A landscape with many valleys, sampled at points; each row gives a point and its height.
From any point a ball rolls to the lowest of the 2 points nearest to it. It stops when none of these is lower. Distance is the straight distance between rows; heights are no part of it.
gese: [124 157 160 121 154 150 171 120 102 110 153  85 160 123  94 118  87 167
 214 132 126]  (h 2.90)
faf: [135 159 103 129 128 149 152 168 110 112 100 151 110 150 108  91 150 172
 162 123 167]  (h 1.96)
kom: [107 132 139 115 137 141 151  93  97 126 147  83 142 137 159 111 107  92
 132 155 124]  (h 2.42)
zot: [127 139 182 124 147 131 125  79 128 135 160  41 147 144 200 152 107  82
 162 128 120]  (h 2.14)
seb: [117 150 106 120 154 126 115 166  91 152 131 204  82 123  80 143 176 159
 132 158 145]  (h 5.68)
Berup: [115 134 136 112 110 135 170 119 101 124 118 106 137 161 187  80 111  89
 121 137 149]  (h 2.91)
rala: [155 149 151  99 162 163 137  94 143 115 165  57 119 160  94 136  97 120
 192 169 145]  (h 2.54)
furol: [128  97 165 123 152 123 148  87 148 125 149  71 148 130 182 152  93  93
 124 119  74]  (h 1.91)
Kupem: [140 102 109 134 121 142 105 160 115 138 105 167  69 158 178 128 110 133
 122  99 112]  (h 4.81)
Nazu: [124 117 128 136 156 155 123 114  89 129 114  87 106 119 174 109 173 115
 106 186 118]  (h 8.50)
Godak: [126 152 162  92 155  88 152 124 131 151 176 127  99 117 121 156  86 135
 194 162  53]  (h 6.09)
fetu: [168 125  89  97 142 141 156 124 177 101 160 105 157 148 118 146 111 136
 168  82 142]  (h 3.11)
Femav: [152 136 128  98 173 109 164 119 129 158 188 152  97  99  96 183 118 142
 177 140  86]  (h 5.85)
tun: [ 73 163 166 112 130 127 122  74  80 139 163  80 137 133 127 127  79 107
 167 147 115]  (h 2.18)
zugi: [122 150 138 109 164  93 170 116 139 136 179 172 138  97  83 176 113 158
 160  98 102]  (h 5.57)
gaf: [132 158 139 145 164 157 178 129 102  92 120 100 182 114  92 107 114 166
 188 118 153]  (h 2.74)
dovel: [137 123 130 156 168 158 101 132 103 131  97  70  85 137 167 115 200 155
 115 193 134]  (h 8.16)
Pemi: [ 95 125 146 135 108 143 152 169 113  98  48 130 152 167 142  96 124 151
 170 128 170]  (h 4.36)
tazez: [153 101 114 112 124 160 109 149 107 136  96 132  82 185 188 104 110 128
 154 119 157]  (h 3.94)
zenag: [ 92 109 161 129 105 123 151  84 115 111 121 104 157 129 153 141  59  94
  72 132  97]  (h 1.94)
burum: [148 145  77 110 164 139 123 126  98 132 150 160  99 109  72 130 172 138
 119 190 145]  (h 6.26)
Rivo: [141 145 137 104 148 164 140 100 130 100 153  66 166 157 107 108  96 129
 176 153 195]  (h 2.29)
mos: [111 159 181 126  97  68 122 147 147 149 135 213 109 104 101 116 162 146
  66  91 143]  (h 4.37)
gapu: [ 76 131 179 144 133 101 177  92 113  99  99 157 154  78 106 132  85 164
 109  98  93]  (h 3.37)
Pigeb: [145  82  95 148  95 116 120 113 154 108  93 111 162 114 138 151 100 100
  60 121 111]  (h 2.32)
Salu: [164 119  91 148 100 136  49 171 156 172 137 171  89 131 132 129 175 124
 131 109 134]  (h 6.72)
lup: [108 155 147 141 103 102 164 149 127 121 102 201 101 131 136  96 132 152
 106  72 128]  (h 3.79)
kalo: [164 111  52 118 118 139 108 123 148 118 118  97 152 132 118 111 148 119
 125 127 163]  (h 2.25)
dugul: [ 89 112 174 111 140  90 155  78 122 134 163 147 117 101 128 158  61 125
 111 134  50]  (h 1.87)
gomuz: [132 175 184 101 133 125 127  86 119 152 157  53 120 153 174 147  96  75
 200 140 105]  (h 2.28)
duka: [113 139 116 123 140  97 169 110 118 127 169 174 135  93  94 140 124 141
 107  98 118]  (h 5.35)
Kulo: [137  77  99 123 115 134 122 107 143 106 119  81 170 131 155 140 101  93
  94 137 139]  (h 1.93)
muset: [114 158 173 136  90  93 111 166 148 149 120 219  75 134 124 114 139 155
  89  68 132]  (h 4.12)
Gosa: [125 158 158 121 123  62 153 137 122 159 190 206 109  90  95 123 165 117
  76  97 144]  (h 4.61)
gof: [113 118 149 172 114 135 131 174 129 105  28 159 153 141 128 114 132 154
 162  83 134]  (h 4.94)
zirek: [159 151 109 140 112  95 151 111 159 126 171 152 118 104 133 100 140 114
  84  55 131]  (h 3.80)
rapus: [ 82 136 183 144 146 113 186 101 114 105 118 121 177  96 117 122  74 161
 161  91  85]  (h 3.27)
kivol: [103 108 158 155 117 137 124 105  89 134 105  70 148 112 191 137 133  88
  70 162  94]  (h 3.10)
Lirag: [108 101 141 136  93 138 125 136 110 124  80 107 142 157 181 126 110  79
  78 159 114]  (h 4.01)
sebe: [137  97  76 139  83 153  69 164 154 143  81 158 111 157 117 137 120 147
 157 123 153]  (h 4.54)
nonuz: [146  84  73 125 107 150  68 150 142 130  67 121 113 160 123 130 149 117
 133 174 152]  (h 5.56)
Nisiv: [139 133  90 123  94 121 161 153 138 117  97 151 102 162 174  82 127 115
 126  88 148]  (h 4.27)
mano: [139 123 123 145  67 115  60 186 178 173 143 186 111 137  94 115 154 125
 121 108 144]  (h 6.20)
Pepop: [158 113 133 149 121 107  82 163 131 163 134 198  55 131 164 137 141 130
  95  79 110]  (h 5.17)
vura: [ 58 140 150 130 113 151 139 134  80 128 101 123 131 159 137  94 119 131
 134 167 135]  (h 2.99)
Doduv: [112 106 155 112 137 114 153  80 144 114 137 115 134 119 145 154  62 109
  95 115  65]  (h 1.73)
dodim: [101 107 117 127 116 129 142 126 104 122 105 145 121 127 142 123 119 108
  86 156  99]  (h 4.79)
Zaf: [109 141 137 176 104 104 106 161 160 116  89 169 188  88  70 114 166 151
 115  79 139]  (h 5.50)
kolen: [ 90 106  87 118 124 139  98 150 107 127  93 163 121 120  85 153 147 138
 101 190 122]  (h 1.67)
meguf: [145 154 105 126 127 113 112 180 116 163 156 199  89 126 101 130 183 136
 116 122 150]  (h 4.99)
lotak: [114 123 113 120 137 163 103 177 103 128  93 165  89 157 112 119 130 176
 157 137 149]  (h 0.96)
rit: [122 100 139 123 151 171  63 142  97 126  91 115  80 169 135 127 152 123
 122 196 139]  (h 2.05)
Nal: [172 119  96 119 133 151 128 139 127 126 101  99 107 166 170  89 157 110
 140 155 169]  (h 2.56)
dabi: [169 139  95 105 182 143 138 109 101 131 184 130 113  93  73 146 146 144
 146 162 133]  (h 6.23)
Mup: [187 112  84 124 150 159 131 123 135 105 121  68 130 145 130  92 159 122
 128 162 182]  (h 1.53)
mor: [ 54 120 177 131 101 127 162  98 102 107 114 106 185 131 137 130  63 119
 118 133 120]  (h 2.21)
Ladam: [169 109  95 150 162 154  88 153 125 133  96 105  72 137 153 126 196 156
 122 166 139]  (h 7.70)
dolod: [150  92  98 116 158 145 116 105 165 109 149 106 145 120 123 182 125 114
 123 115  94]  (h 3.21)
debu: [115  83 108 130 126 160  78 159  97 138  82 145  96 148 138 158 139 121
  97 187 102]  (h 0.65)
nupun: [133 109  67 145  55 131  79 153 180 148  89 149 143 143 104 126 144 116
 132 117 152]  (h 3.63)
tolog: [101 134 145 103 121 146 131  95 123 109 129  75 191 164 146 109 100  94
 148 155 198]  (h 1.89)
vif: [107 118  96 129 113 111  96 137 163 120 153 162 176  93  51 181 128 135
  86 106 127]  (h 2.63)
gurez: [102 112  84 130 125 133 114 136 127 111 123 158 164 110  72 154 139 146
  97 145 135]  (h 2.24)
Gope: [124 108 102 115 131 119 119 115 186 113 152 150 166 119  80 189 110 133
 120  97 110]  (h 2.93)
Miga: [127 134 173 138 160 150 114  75 104 133 150  23 150 125 186 147 150 117
 132 150 131]  (h 2.37)
Labe: [184 112  89 157 133 153  67 161 142 157 101 135  78 131 170 133 195 142
 135 114 134]  (h 7.22)
mebur: [138 110 105 118 163 165  86 153  92 127 108 144  61 169 113 128 136 154
 143 174 143]  (h 2.08)
bupod: [101 131 145 115 140 127 182 108 122 111 151 117 161 125 122 124  79 154
 162 108 108]  (h 3.12)
Ladit: [136 128 112  95 144 158 153 116 152  86 138  80 180 157  97 132  96 158
 177 117 174]  (h 2.61)
bino: [110 127 120 130  99 126 174 145 126 107  82 138 139 161 167  82 113 138
 139 113 166]  (h 3.66)
mikig: [141 164 107 132 129 150 176 138 118 106 118 112 149 133 103  88 134 165
 169 129 182]  (h 2.50)
zud: [162 131 138 153 126  92  96 170 143 169 138 180  79 102 160 134 195 114
  81 103 119]  (h 4.74)
Gira: [173 163 104 134 117 103 140 153 146 147 179 166 115 109 131  82 179 108
 104  89 146]  (h 3.98)
dap: [164 118 126 159 119  90 105 115 170 137 147 142 128  73 140 139 167 112
  37  86 111]  (h 3.54)
sela: [112 120 111 130 122 103 149 127 116 135 134 184 119  95 114 135 138 123
  74 127 103]  (h 5.15)
nimub: [113 188 191 101 137 108 157 128 109 141 161  93 113 122 110 134  68 159
 233 153  76]  (h 6.24)
zinog: [108 113 159 154 155 132 140  98 101 134 147  54 149  97 194 151 147 132
  91 149 100]  (h 2.65)
mazeg: [161 107  66 137  75 123 112 127 177 130 106 121 155 136 130 108 141 103
 119  99 161]  (h 2.82)
Tiliv: [169 101 119 139 145 110 105 101 186 121 151 124 146  98 130 176 137 108
  75  76  92]  (h 3.38)
vegeg: [143 140 140 123 100  86 132  97 170 127 146 171 123  91 115 114 126 119
  38  62 122]  (h 3.68)
vatu: [191 168 182 117 149 151 127  96 141 132 172  31  87 151 109 137  99 102
 200 171 136]  (h 2.33)
tez: [162 145 112 143 115  97  93 173 146 168 177 180 104  99 124 111 198 101
  88 107 142]  (h 4.31)
Vomos: [116 105 124 114 117 144 105 103 126 105 112  64 183 147 157 123 113  78
 114 171 177]  (h 1.35)
rop: [118 133 106 162  86 126 132 162 152 106  68 149 168 124 101 107 146 147
 141  83 160]  (h 5.26)
rema: [187 141 119 105 197 133 143 107 120 149 192 113  98  92 103 168 136 139
 166 156  90]  (h 6.06)
bik: [ 74 131 173 110 135 104 130  88  95 139 173 111 133 115 135 142  62 112
 154 141  63]  (h 2.02)
Tig: [166 151 175  94 155 135 140 105 139 145 168  55 105 145 154 142 116  97
 206 155  84]  (h 2.09)
Kopi: [ 53 132 157 139 126 137 153 122  87 111  97 125 167 121 111 119 106 140
 132 156 118]  (h 2.49)
lokil: [114 148 132 158  78 104  85 183 169 144 135 187 150 113  74 106 169 152
 120  93 155]  (h 5.75)
robak: [ 88 140 142 153 126 109 184 128 117 112  93 174 144 106 121  98 125 161
 122  96 114]  (h 3.53)

Where does a ball stop that starts at each point below?
Berup -> Doduv
burum -> debu
Pepop -> debu
Ladam -> bino
dap -> debu
Gosa -> lotak
rapus -> lotak
duka -> zot
nimub -> lotak

For each start below, name every point that the ball comes to, in order.
Godak -> Femav zugi duka sela dodim Lirag kivol zinog Miga zot
dabi -> rema Femav zugi duka sela dodim Lirag kivol zinog Miga zot
dovel -> Ladam Labe Salu mano lokil Zaf rop gof Pemi bino
